Points on a hilly landscape, in no order, each with its height.
A ball rolls from a point to the lowest of its 4 nearest points, and stops where none of them is lower. Distance is the straight distance between rows; heights are no part of it.
lik: [ -8   3 -18 -24   2  13  -7  22 -27 -38   1 -15  36  25  16 -24  20   2
 -25   3  -3   5]  height 21.3
Pozis: [-12 -10 -10 -22  12  13  -5  28 -36 -33  13 -22  38  35  31 -36  10   6
 -13  20 -13   4]  height 28.8
zepu: [ -3  -2 -18  -5   6   7   6  23 -20 -30  -1   1  34  18  18 -17  10   7
  10  -1  -9   8]  height 31.4
Derit: [  5  17 -12 -36  13  25 -19  37  -7 -36 -13 -39  57  23 -15   4  37 -22
 -60  -2 -29   0]  height 21.9
pizog: [ -9  -9 -12 -17   0   9  -3  25 -27 -38   3  -8  32  19  23 -26  12  11
   2  -1  -5   4]  height 24.4
kevud: [-12  -3  20  15  -7 -18   9 -15  25  22  10   5 -43 -22  15  -5 -30 -11
  24   8  -3 -10]  height 17.5
Vumi: [  9  19 -17 -28   4  20 -19  27 -16 -31 -10 -22  44  17  -4 -10  33  -6
 -49  -3 -10  -6]  height 8.9
tul: [ -3   7  -2 -10  -1   0  26  16  -5 -10  -1  11  18   2  16  -3  -5  11
  25   0 -13  20]  height 10.6
Mivu: [-18  -4  26  16  -6 -17  22 -16  13  21   2  12 -31 -14  26 -18 -33   1
  25   0  -1   8]  height 10.0
lat: [ 12  14 -20 -33  21  21 -21  30 -12 -37 -15 -31  58  14 -22  11  40 -19
 -66 -13 -30   1]  height 37.9
tos: [-27 -24   4 -38  20  23  -3  22 -41 -26  26 -34  38  40  58 -37  -7   5
 -11  45 -30  26]  height 30.1
nizul: [-20   6  24  10  -6  -5  28   9  -3  -4   0  10   4  -1  39 -16 -20  17
  16  10 -13  16]  height 4.0
Tofip: [-10  -6  -5  -2   4   6   6  23 -21 -30   8  -6  32  17  28 -17 -11  21
  16   7 -15  18]  height 19.2
gavo: [ 33  -1 -19  17  -3 -17 -21  -7  19  35 -12   4 -21 -17 -72  50  10  -6
 -10 -19  19 -46]  height 3.4
tugu: [  2   3 -13 -25   7  13 -14  24 -31 -39   9 -29  39  23  13 -24  28  -4
 -33  10  -5   0]  height 25.4
nivol: [ 28  -3 -12  25 -14 -26  -9 -10  12  32  -2   2 -23 -25 -60  45  11  -6
  -2 -14  16 -39]  height 11.5
sef: [-18  -5   6  -2   8   8  17  22 -28 -25   2  -4  31  14  38 -12 -24  23
  13  23 -22  12]  height 19.9
Gira: [ -8 -15  -2 -39   9  15 -12  34 -49 -33  26 -31  34  34  41 -31  17  -2
 -26  39 -10  10]  height 30.9
Gane: [ -5  -4  -7 -37  -1  20 -19  27 -37 -38   9 -29  42  30  22 -29  22  -4
 -31  13  -9   2]  height 32.3
posu: [ 20   4 -14 -14   4  20 -19 -17   9  16 -10  14 -14   3 -30  21  24 -22
 -14 -23   6  10]  height 16.4
gat: [  7  11  -9  -3  -2   7   8   4   9  -8  -2  11   6   2   8   7  15  -4
  18 -10   2  21]  height 3.6
Dure: [-21 -24  32  51   6 -26  11 -51  16  25   2  -2 -31 -31   2   6 -55   8
  51   7  28 -30]  height 23.5
Rap: [  9  24 -21 -22   4  19  -9   5   5 -11 -14  11  16   8 -12  -1  32  -8
 -27 -18   8  14]  height 5.0
rebop: [-19   5  30   7 -13  -8  26   1   7  14   3  13 -10 -13  29 -19 -33  12
  23   3  -8  14]  height 3.3
Babof: [-31 -16  49  22 -11  -5  10 -25   8  19   4  10 -25 -16  36 -17 -46   3
  44   1   8   6]  height 38.5
zabub: [-24  -3  42  12  -9   3  26  -2   5   9   4  10 -17  -9  43 -23 -39  11
  22   5  -5   9]  height 8.0
luvo: [  4  14  -8 -30   2  17 -21  28 -24 -33  -7 -32  50  23   3 -14  34  -8
 -47  12 -19  -2]  height 14.6
navif: [ 15   6 -15 -11  -1  10 -17 -11   9   9  -4  13  -8   3 -26  27  15 -12
   1  -5   8   7]  height 24.6
vem: [ -1  15 -20 -22   8  15 -11  16 -13 -31  -2  -2  30  12   2 -15  23   1
 -18 -12   5  14]  height 6.9
Fipa: [ 21  10 -16 -16  -2  20 -13  -3   6   3 -15   5  -6   5 -25   8  26 -11
 -22 -21  10  14]  height 9.9
pina: [ 11  11 -10 -12  -3  12   0   6   2 -13   3  12   8  10  -4  -1  17  -7
   6 -11   2  23]  height 34.8
fiz: [ 13   9 -22 -14  -1  19  -8   4   0 -10  -6  12  15   9  -7  -2  22  -3
  -6 -16  12  24]  height 8.8
bel: [-29 -25  48  33  -6 -13  10 -43  12  25   7   4 -24 -19  20  -5 -52  -3
  52   7  16  -8]  height 25.6
Vopez: [-31  -9  47  10 -14  -2  17 -17   5  19   6   9 -25 -10  36 -26 -39   8
  33   0   9   7]  height 33.2
levom: [ 32  -1 -13  28 -10 -21 -18  -7  20  34 -14   3 -16 -26 -70  50  12  -8
  -4 -23  26 -48]  height 8.6
mazum: [-23 -20   3 -16  19  13   4  27 -38 -31  14 -24  39  32  40 -30 -11  16
   5  37 -21  18]  height 28.7
guv: [ 35 -10 -14   4  -1  -4 -30 -10  19  31 -19   6 -25  -8 -69  45  19 -12
 -22 -25   5 -30]  height 9.2
botab: [ 23   4 -10 -10  -2  11 -26 -13  14  20 -21   8 -32  -1 -57  32  23 -21
 -18 -22   2 -18]  height 11.6
Volos: [ 11 -10  -2  24  -1 -33   1 -13  22  24  10   5 -45 -17 -13  12 -18  -4
   9   8   1 -25]  height 20.9
Fosof: [ 18  -2  -5   3  -8 -13  -4 -15  16  21   7  13 -18  -7 -11  29  14 -10
  17   4   0   1]  height 20.5
pipa: [  9   1   6   3  -8 -15   7 -15  15  18   7  12 -29 -11   3  19  -1  -6
  15   8  -2   1]  height 29.4
pof: [  3   7 -17 -19  -3  15  -3  18 -11 -23  -4   2  23  13   7 -10  21   1
  -1 -10   5  14]  height 24.9
Patu: [-31 -22  31  33  -3 -19   8 -44  16  26   2  -2 -32 -19  12  -5 -54   5
  48   4  16 -15]  height 22.2
kedak: [ 20  -1  -9  -5  -5 -11  -9 -19   5  24   4   6 -25  -8 -27  38  16 -12
   4   4   3  -5]  height 16.0
vos: [ -5   5  19   2  -6 -14  16  -4   9  18   3   9 -16  -8  21   0 -10   5
  15  11 -11  11]  height 13.3
mefo: [ 31  -5 -24  56 -23 -37   1   2  30  38 -14  14 -34 -35 -62  35  10  10
   2 -24  41 -50]  height 3.9
reri: [-15 -15   3  45   7 -23   4 -28  21  31   4   5 -47 -30 -18   9 -48  16
  25   2  19 -27]  height 24.2
neki: [-19   3  34  12  -8  -1  18 -10   8  15   0  12 -22 -15  32 -20 -31   3
  29   3  -3  11]  height 7.0
dero: [ 26 -10 -10  35 -11 -34  -5  -6  19  32  -4  12 -32 -23 -49  43   4  -1
  -1  -6  23 -46]  height 32.7
fen: [  6  13 -15 -16   0  18  -2  10  -4 -20  -3   3  23   9  -2 -14  20   2
  -2 -13   9  22]  height 14.7
nofeb: [  2   6   3 -38   1  18 -18  31 -31 -33   0 -34  48  29   9 -18  27 -11
 -40  20 -14  -1]  height 26.2
digo: [ -1  -2  13  18   0 -25   6 -21  19  16  11   1 -46 -20   2   2 -23  -4
  16   6   1 -11]  height 18.9
zaso: [ 11 -13  -6  44  -4 -31   8 -14  17  29   5   8 -49 -23 -35  23 -11   7
   6  -3  15 -35]  height 45.3
Meleg: [-19   2  27   4   0   5  34   8 -21 -15  -5  -4  22   8  47 -27 -33  29
  21  17 -12  10]  height 5.2
Fon: [ 11 -15 -17  56   0 -34   4 -10  28  36  -1  11 -43 -34 -40  19 -20  17
   8 -14  28 -41]  height 44.6
seb: [  5 -16  -6  46  -2 -36   4 -11  21  30  11  11 -47 -26 -26  16 -23   9
  15  -7  22 -34]  height 4.7
mos: [ 18  32 -19 -24   5  32 -10   8   6 -21 -18  -6  38  10 -23  11  40 -13
 -61 -19  -9   7]  height 17.7
rodon: [-23 -16  19  38   0 -21   3 -31  20  33  11  -1 -45 -24  -4  -6 -50   6
  33   5  10 -20]  height 21.4
bage: [ 26  -5 -14  -5  -6   3 -22 -22   8  19 -10   8 -26  -3 -42  38  14 -21
  -4  -9   7  -5]  height 13.4
Zuka: [ -8  -4  -4  -2   6   4  18  18 -17 -24  -1   3  31  14  20 -14  -5  12
  19   4 -14  20]  height 17.6
Bon: [  0  10 -17  -7  -1   6   3  14  -4 -20   2   6  24  12   7  -7  18   2
   9  -7   5  24]  height 65.7
duler: [  1   8   7  -2  -8  -2  15   3   8  -3   7  11   0  -4  26   1   2   3
  25  10 -10  20]  height 27.1
Vadu: [ 21  24 -21 -20   8  22  -7   5  15  -4 -18  10   8  -2 -28   8  43 -15
 -62 -19  -2   9]  height 6.7
Dito: [ 19  11 -14 -13  -2  19  -9 -16  14  12  -9  11  -6  -1 -19  17  20 -12
  -7 -14  11  16]  height 19.7
Dukem: [ 11  27 -20 -28  13  21 -12  25  -1 -30 -19 -18  48  10 -22   6  38 -15
 -70 -18 -24   9]  height 2.7
fif: [ 24  28 -28 -28  19  21  -9  14  11 -24 -20  -8  42   8 -27  25  43 -12
 -72 -25 -23  12]  height 42.1
Ruv: [ 19  -6  -8  27 -10 -32  -9 -15   9  25   3  14 -40 -18 -36  37   0  -1
  -4  -1  14 -35]  height 31.3
dulut: [-26 -19   5 -38  22  15  -8  26 -45 -24  31 -31  34  46  54 -46   0   8
 -13  46 -20  28]  height 30.0
pifof: [-10  -9   6  30   2 -31   3 -20  17  28  13   2 -50 -16 -10   4 -34  -2
  15   3   6 -26]  height 20.3
robu: [-30   2  32   5  -7   4  32   3 -14  -5  -4   9   4  -5  56 -32 -34  21
  22  13   2   3]  height 7.6
megil: [ 12   7  -6 -11   0   8  -4 -11  10   5  -7   5  -1   1 -10  18  19 -11
   8 -10   4  15]  height 43.4
pib: [-13   6  20  -2   0  -3  26  17  -9 -15   3   9  20   5  32 -14 -16  20
  21   9 -19  20]  height 4.2
diful: [-21 -22  -6 -16  16  17  -1  26 -38 -37  10 -23  37  28  35 -26  -5  15
   7  27 -18  14]  height 28.4
Duki: [-36 -28  49  49  -9 -22   9 -53   6  29  10  -2 -22 -27  21  -3 -55   2
  62  11  17 -12]  height 28.3
pomiv: [-25 -14   6  -6  18   5  15  10 -35 -28   3 -13  34  15  46 -28 -27  22
  18  30 -26  11]  height 23.6
kufu: [-25 -12  30  22  -5 -10  10 -19  14  29  10   1 -33 -16  21 -15 -42   3
  27   4   3   1]  height 13.9
Ruliv: [ 30  -6  -9  13  -6 -22 -15 -15   5  26  -6   7 -25 -11 -47  45  11 -10
   0  -3  17 -33]  height 16.8
nudif: [-21 -23  -1 -35  14  16  -6  24 -53 -31  27 -31  34  42  46 -36   9   3
 -10  33 -20  15]  height 29.5
simiz: [ 12  26 -23 -24   5  24  -6   5   7 -10 -15  12  16   3 -30  -1  33 -13
 -52 -22   0  14]  height 4.1
kir: [  8   7   6  -3  -8 -11  13   1  14   2   2  14  -6  -4  15  11   3  -2
  19   3  -8  17]  height 68.9
gakat: [-32 -26  41  47   0 -27   7 -51  12  28   5   0 -31 -20   5  -2 -53   4
  56   7  23 -25]  height 23.3
sevod: [-12   7  30   8 -10 -13  21  -4  11  14   6   9 -27 -11  22 -12 -20   6
  13   8  -5  12]  height 5.7
teku: [ 20  25 -25 -19   3  29  -9   3  14   5 -21   6   2   4 -30   2  36  -8
 -45 -21   1   9]  height 6.0
gupiz: [ 28  23 -19 -18   5  23 -16  -4  16   4 -21  14 -12   6 -39  17  38 -14
 -52 -28   3   6]  height 8.5
nirik: [  0  10 -16 -20   1  18  -8  17 -20 -36  -7 -12  34  13   7 -26  22   3
 -14  -5   1   9]  height 11.0
gibom: [-11 -17  -2  39   0 -29   0 -18  26  31  10   4 -44 -27 -24  13 -36  13
  22  -5  21 -26]  height 25.7
fasip: [14  3  1 -4 -8 -6 11 -4 13 12  8 19 -7  0  7 13  6 -6 20  1 -6  8]  height 81.4
suli: [ 24  -2  -7   7  -7 -23  -9 -16  13  23   6   6 -30 -13 -26  34   6  -8
   8  -1   3 -23]  height 18.2
Vis: [-26 -11  36  18  -6  -8  10 -16  19  21   8   5 -33 -20  21 -20 -37   0
  31   5   5   1]  height 14.4
simo: [ 16  20 -16 -16  -3  21  -8  -1   1  -1 -11  12   1   3 -17   4  31  -7
 -15 -17  11  22]  height 6.6
lodo: [  6  25 -23 -24  -2  20 -10   8  -8 -28 -15  -3  29   9  -6  -9  32  -2
 -35 -13  -1   2]  height 5.5
sopak: [ -2   3  -6  -5   5   4  10  19  -8 -16   2  11  23   9  19  -7   7   8
  16  -3  -9  23]  height 54.0

Two balls start at each pair of points below. Name the first point that both come to, or write -.
suli and fasip -> kedak
lik and tugu -> lodo
pifof and Fosof -> -
pizog and luvo -> lodo
zepu and sopak -> tul
pof and Gane -> vem

Where does a ball stop that starts at each point below?
navif -> gavo
Bon -> simiz
pomiv -> rebop
Babof -> rebop
rodon -> rebop
duler -> rebop
